A landscape with many peaks, sampled at points; each row gives a point and its height.
From any point a climber steps to the highest of the 2 points nearest to it. It stops when none of these is higher. Distance is the straight distance between rows; heights are no part of it.
z_486: [151  81 159 149 130 131 146 120 109 127 115  84 171 165 127 143 126 131
 195 122]  height 69.3
z_405: [135 130 128 151 112 127 130 152 108 107 120 177 133 146 117 109 137 150
 108 121]  height 57.5
z_875: [143 165 143 142 120 142 111 139 109 141 122 199 109 143 132  96 103 131
 114 106]  height 60.0
z_334: [ 88 102  66 113  83 123 106 153 134  54 122 161 118 115 145 108 151 144
  97 117]  height 27.3
z_57: [132 149 154  97 136 107 113 123 106 190  99  89  96 118 108  95 107 158
 126 192]  height 35.3
z_584: [128 129  99 112 201 125 124  92  98 127 124  74 144 108  79 111 145  96
 116  78]  height 62.5
z_881: [144 130 117 108 130 116 122  93  95 134 111 129 108 140  64  90 164 158
 110 128]  height 29.9
z_835: [123  73 174 168 152 155 153 120  75 137 113 108 180 168 158 120  97 105
 162 126]  height 62.2
z_72: [106 155 109 104 117  89  87 112  96 101 111 152 112  90 133  81 140 114
 131  71]  height 42.9
z_740: [149  66 125  70 104 110 116  87  78 104  59 155 111 169 127  77 148  91
 140 120]  height 27.0
z_844: [115  87 142 176 116 132 152 162 129  98 125 138 172 172 169 163  80 138
 149 164]  height 24.9
z_773: [122 124 174 138 108  94 171 123 139 115 149 132 119 119 112 163 195 200
 166 136]  height 66.5
z_722: [129 118 112 100 112 105 101  78  87 121  87  89 122 163  69 102 148 166
 133 129]  height 29.5
z_756: [ 85  91  98 143  89 152  98 158 165 146 173 121 181  84 152  83 181 145
 119 141]  height 28.9
z_167: [114 124 141 146 111 130 134 163 147 123 120 102 173 156 143 155  87 159
 138 179]  height 26.9
z_959: [144  84 136 147  68 171 120 145 167 124 156 108 180 151 183 157 121 106
 203 142]  height 19.8
z_592: [159 130 127  96 169 118 117 142 104 112  92 141  90 135 123 115  86  81
 119 115]  height 20.1
z_750: [124 127 158 187 129 159  94 112  70 137 112 128 165 152 123 136  67 138
 165  98]  height 76.6
z_748: [ 89 183  94 139 149 163 120 116 137 133 152 131  96 100 112 121 133 167
  68 130]  height 39.6
z_668: [112 112  99  77  93  97 131 126 106  66  92 159 114 138 152 107 139 124
 130 118]  height 26.7
z_526: [112 112 144  97  76 109 133 122 140 136 116 119 135 143 121 129 148 150
 151 156]  height 79.0
z_780: [110 123 105 112 149 134 135 163 143 131 109  94 138 160 130 122  94 155
  92 205]  height 28.8
z_766: [ 68 142  84 130 152 132 126  96 149  60 122  96  98 117 130 199 129 179
 116 117]  height 41.0
z_447: [111 136  98 133 172 140 107  95  90  99 109  75 138 112  80 133 144 147
 134  85]  height 64.2
z_187: [128 138 152 114  77 129 154 163 156 136 142 205 103 123 159 107 163 129
 116 159]  height 52.3
z_295: [187 108 192 143  96 129 162 114 132 177 125 161 131 179 106 136 157 139
 163 146]  height 47.3
z_29: [ 79  97  68 117  62 122  90 134 122  71 132 121 156 115 131 110 163 155
 128 139]  height 27.7
z_683: [190 150 165 158  86 135 130 125 157 136 125 149  82 190  89 198  91 139
 139 151]  height 67.4
z_54: [193 127 174 132  97 160 151 108 161 202 134 136 151 150 104 115 163 109
 154 131]  height 43.5
z_711: [136 140 173 146 113  92 187 154 134 134 147 159  92 132 126 138 178 199
 144 151]  height 60.2
z_232: [159 102 152 156 178 157 135 126  97 157 106 124 163 158 141 122 102  76
 160 102]  height 57.1
z_28: [141 131 156 138 123 110 139 119 131 209 186 124 181  94 152 110 181 122
 111 126]  height 46.8
z_649: [121 157 107 166 160 218 126 126 157 156 156  66 179 109 119 169 107 133
 109 127]  height 11.6
z_107: [119 158 122  71 138 121 122 105 136 176 122  78  56 116 108 111 103 162
 112 205]  height 33.3
z_909: [124 143 157 138 138  74 110 133  93 151 139 154 139  98 173 113 120  92
 129  89]  height 46.6
z_32: [150 143 157 124 128 166 126  78 155 195 122  94  94 127  76 156 140 159
 132 129]  height 34.8
z_52: [ 95 148  99 117 137 160 166 142 186 119 153 144  97 114 151 140 145 165
  50 178]  height 31.6
z_894: [121 116 109 108  89  81 103  79  66  92  68 127 109 177  92 100 132 154
 157 125]  height 29.0
z_757: [166 129 122 125 166 150 118 120  96 161 118 110  96 160  53 119 120 142
  97 140]  height 30.6
z_173: [101 109 102 106 148 106 175 134 166  68 126  79 105 131 138 196 119 144
 125 171]  height 24.8
z_424: [158 159 164 155  90 146 129 122 144 139 138 148 113 136  93 164  96 143
 148 110]  height 62.6
z_327: [ 75 142 101  97 137  83 147 116 121  63 113 117  78  86 140 128 160 178
 126 132]  height 37.3
z_428: [136 148 141 107  83 124 134 138 169 127 141 184  87  86 151 123 135 118
 112 127]  height 49.2
z_480: [133  38 125  87 128 111 153  97  92  95  75 149 145 173 133  92 143  84
 154 115]  height 25.7
z_646: [ 97 149 108 185 123 150  96 147 138  97 155 102 139 114 109 198  75 168
 144 108]  height 48.8
z_90: [118 154 147 174  93 148  95 138 150 128 149 125 134 107 120 168  81 147
 163  95]  height 54.8
z_200: [ 62 121  68 110 141 112 142 118 129  40 127  95 106 100 137 143 156 180
  98 138]  height 38.5
z_531: [125 139  84 110 175 179 150 105 170 141 150  92 165  98 120 123 156  95
  82 118]  height 58.3
z_820: [188 139 146 110 120 193 132  72 170 203 134 104 123 131  93 141 147 100
 130 132]  height 39.2
z_68: [181 138 167 119 151 149 124 107 106 215 113 103 115 146  62 126 127 124
 124 121]  height 31.7
z_606: [156 142 132 107  88 131 110 114 150 132  85 142  95 146 133 127  70  93
 140 141]  height 49.1
z_241: [ 92 169 111 112 134 124  99 104 117 158 134 105 128  97 106  90 152 150
  93 127]  height 41.1
z_223: [152 147 125 147 133 127 154 153 112 103 141 191  89 150  97 126 157 163
  94 128]  height 55.9
z_132: [110 194  86 129 162 140 125 128 124  87 128 148  81 104 124 111 108 129
  68 128]  height 38.2
z_535: [119 162 161 188 155 130 114 197  92 168 155 170 139 109 152 136 108 148
 101 130]  height 50.8
z_714: [ 96 122  97 102 149  96 128 165 141  81 132 158 150  88 180  95 116  84
  98 124]  height 24.6
z_503: [145 166 136  86  86 119 102 119 148 124 111 170  74 103 134  93  97  89
 123 133]  height 45.5
z_451: [117  91 135 164  72 146 145 167 152 108 130 131 174 166 197 185  81 110
 181 144]  height 22.8
z_236: [ 90 143  76 152 127 129  99 130 131  53 121 109 119 121 116 169  76 147
 125 111]  height 44.7
z_476: [153 124 130 167  94 170  98 129 130 145 159 167 154 114 127 113 155  99
 157  82]  height 72.1
z_94: [148 121 152 142  85 150  97 138 143 150 147 218 137 119 148 101 148  91
 141 100]  height 67.0
z_413: [152  93 172 114 155  78 188 161 111 122 112 144 131 156 149 129 160 124
 147 148]  height 52.4
z_452: [112 133 119 160 168 134 137 171 149 123 184 133 153  82 149 137 146 118
 105 109]  height 33.1
z_848: [168 155 141 106  64 131  98  96 173 138 121 120  65 188  87 185  92 109
 119 172]  height 59.2
z_298: [105 156 106 112 189 126 135 132 131 116 121  73  87 102 113 140  90 156
  94 153]  height 30.2
z_669: [148  87 145 118 165  89 160 142  96 114 121 155 145 136 159 117 159  86
 147 107]  height 49.9
z_462: [144 162 168 150 137 141 130 133 154 165 133  78 112 127 115 192  65 156
 137 164]  height 6.9
z_227: [137 121 131 133 111 133 112 107 142 190 171 133 193 102 155  87 194  86
 134  92]  height 48.2
z_260: [104 179 109 102 152 122 170 133 168 115 144 154  56  88 158 135 154 155
  78 169]  height 33.8
z_229: [173 120 141 172 105 155 110 109 104 129 144 140 149 136 108 141 160 114
 198  49]  height 78.0
z_208: [147 146 190 114 149  93 145 140 135 213 131 109 125 123 147 123 126 118
 119 170]  height 42.3
z_180: [156 172 162 175 155 137 112 148  60 171 136 183 120 145 114 113  98 125
 105  88]  height 57.0
z_534: [163 103 134 125 158 126 111 107 123 171 129 112 180 132 144 100 117  45
 160  96]  height 53.1
z_315: [129  49 117  78 130  92 141 119 105  84  83 116 117 176 145 127 128 111
 148 154]  height 24.3
z_9: [171 127 136 109  73 114 102  97 145 150  99 122  72 192 102 180  68  95
 170 146]  height 54.7
z_280: [102 152 140 142 134 100  93 143  87 110 109 142 131  97 135 111  87 122
 158  85]  height 44.6
z_435: [116 127 113  89 194 124 159 134 179  97 122  97  71 109 130 178  91 133
 101 152]  height 27.6
z_838: [127 131 141 156 109 111 102 152 102 150 157 228 114 133 161  78 136 110
  95 118]  height 63.0
z_16: [202 112 159 147 112 129 171 141 133 126 118 181 123 172 108 152 152 123
 159 108]  height 51.4
z_609: [129 127 101 176 140 203 126 154 173 134 187  82 182 117 146 159 117 126
 150 109]  height 13.5
z_430: [143 168 120 153 135 177 122 137 151 142 134  98 139 129 104 162  91 132
 106 139]  height 10.0
z_755: [ 68  93  83 117  62 136  76 124 137 113 141 128 164 104 116  67 176 161
 117 126]  height 28.1
z_803: [126 149 144 143 131 120 127 106 147 147 130  57 109 172  90 203  84 162
 132 191]  height 4.2
z_553: [ 83 160 119 143 155  93 119 167 146 116 177 145  96  62 154 143 126 131
  87 105]  height 35.2
z_565: [125 125  90  93 152 102 138 142 126  81 113 175 124 124 164  80 132  68
  81 115]  height 24.0
z_427: [124 117  97 133 163 147 104 116  92 121  87  80 174 147  90 105  96 123
 138 112]  height 67.2
z_406: [115 122 124 109  94 127 131 119 148  91 127 106 140 109 126 149 140 143
 151 118]  height 86.6
z_696: [122 112 132 126 105 128 162  86 153  97 141 122 100 118 119 180 173 159
 160 111]  height 75.2
z_361: [119 120 168  82 138 106 143 136 161 189 114  92 126 112 150  96 119 132
 124 198]  height 38.7
z_372: [142 113 122 137 132 153 126 114 146 166 156 114 196 106 166  97 136  66
 147  96]  height 50.2
z_904: [102 130 134 147 155 137  94 121  71 154  98 100 174 148 128  99  73 139
 140 119]  height 70.8
z_439: [ 99 130  96  80 178 119 120 102 140 137 124  60  49 119  85 138  97 179
 105 193]  height 31.8
z_92: [146 125 137 199 141 142 102 131  79 111 125 110 165 133  98 156 115 131
 200  64]  height 83.4
z_56: [125 102 155 133  69 109 163 159 124 106 137 196 119 144 152 121 171 187
 142 152]  height 55.2
z_619: [188 124 130 148 131 144 164 132 120 114 131 174 100 174  74 142 178 125
 123 105]  height 54.0
z_2: [116 126 146 147 168  79 133 138  90 132 134 135 164 115 141 109 152 114
 132 102]  height 48.0
z_103: [ 91 146 101  97 130 102 102  88 108 119 117 121 158  91 123  76 157 116
 115  81]  height 42.0
z_378: [126 128 110 114 172 147 186 164 160 126 134 115 114 138 128 139 134 153
  64 199]  height 30.0
z_993: [150 145 165 100 138 113 146 125 142 236 159 101 150 116 145 121 165 107
  84 163]  height 45.0
z_908: [139 123 132 177  93 180 116 146 174 143 169  81 168 137 168 162  88 118
 188 129]  height 16.5
z_383: [123  87 112  85 132  87 159 156 144  84 101 113 117 143 130 156 134 135
 142 161]  height 23.4
z_467: [142 126 102 118 179 156 118  86 140 150 136  80 152  94 101 114 139  60
 104  80]  height 60.7
z_849: [ 98 191  92 141 148 113 103 155 131  92 154 164  76  74 140 120  91 118
  84 113]  height 37.0
z_209: [ 92  95 105 139 117 149 130 154 198 129 185 128 174  84 173 115 181 104
 109 132]  height 30.1
z_850: [148 108 118 126 121 133 129 106 131 113 121  61 157 135 115 145 135 112
 182 112]  height 76.7
z_172: [151 107  94 102 133 137 113 126 111  71  78 150 125 145 120 119  95  70
 112  97]  height 21.4
z_931: [133 111 134  83  84  92 102  85  73 118  66 141  97 158 125  84 116 122
 155 121]  height 28.2
z_313: [ 96  99  88 142 145 140 130 152 155 119 186 111 195  81 172 111 172  89
 123  93]  height 31.5
z_183: [ 69 162 118  96 157  89 153 124 144 108 146 129  88  74 172 124 159 155
  93 152]  height 35.6
z_546: [148 113 177 150 152  93 181 153 100 140 146 169 129 145 118 131 189 143
 142 122]  height 55.1
z_307: [144  97 108 106 127 143 119 133 119  93  87 183 143 140 164  92 107  56
 130 102]  height 22.6
z_984: [ 96  94 124 106 124 105 126 149 110  87  98 142 155 130 175  95 105 118
 126 148]  height 25.6
z_896: [137 185 176 168 160  96 111 155  72 179 138 159 118 116 138 127  97 138
  96 120]  height 54.3

Where does a climber stop that starts at each point below?
z_467 => z_92
z_984 => z_406
z_820 => z_875
z_480 => z_875
z_780 => z_683
z_57 => z_406
z_430 => z_683
z_200 => z_683
z_372 => z_406
z_313 => z_406
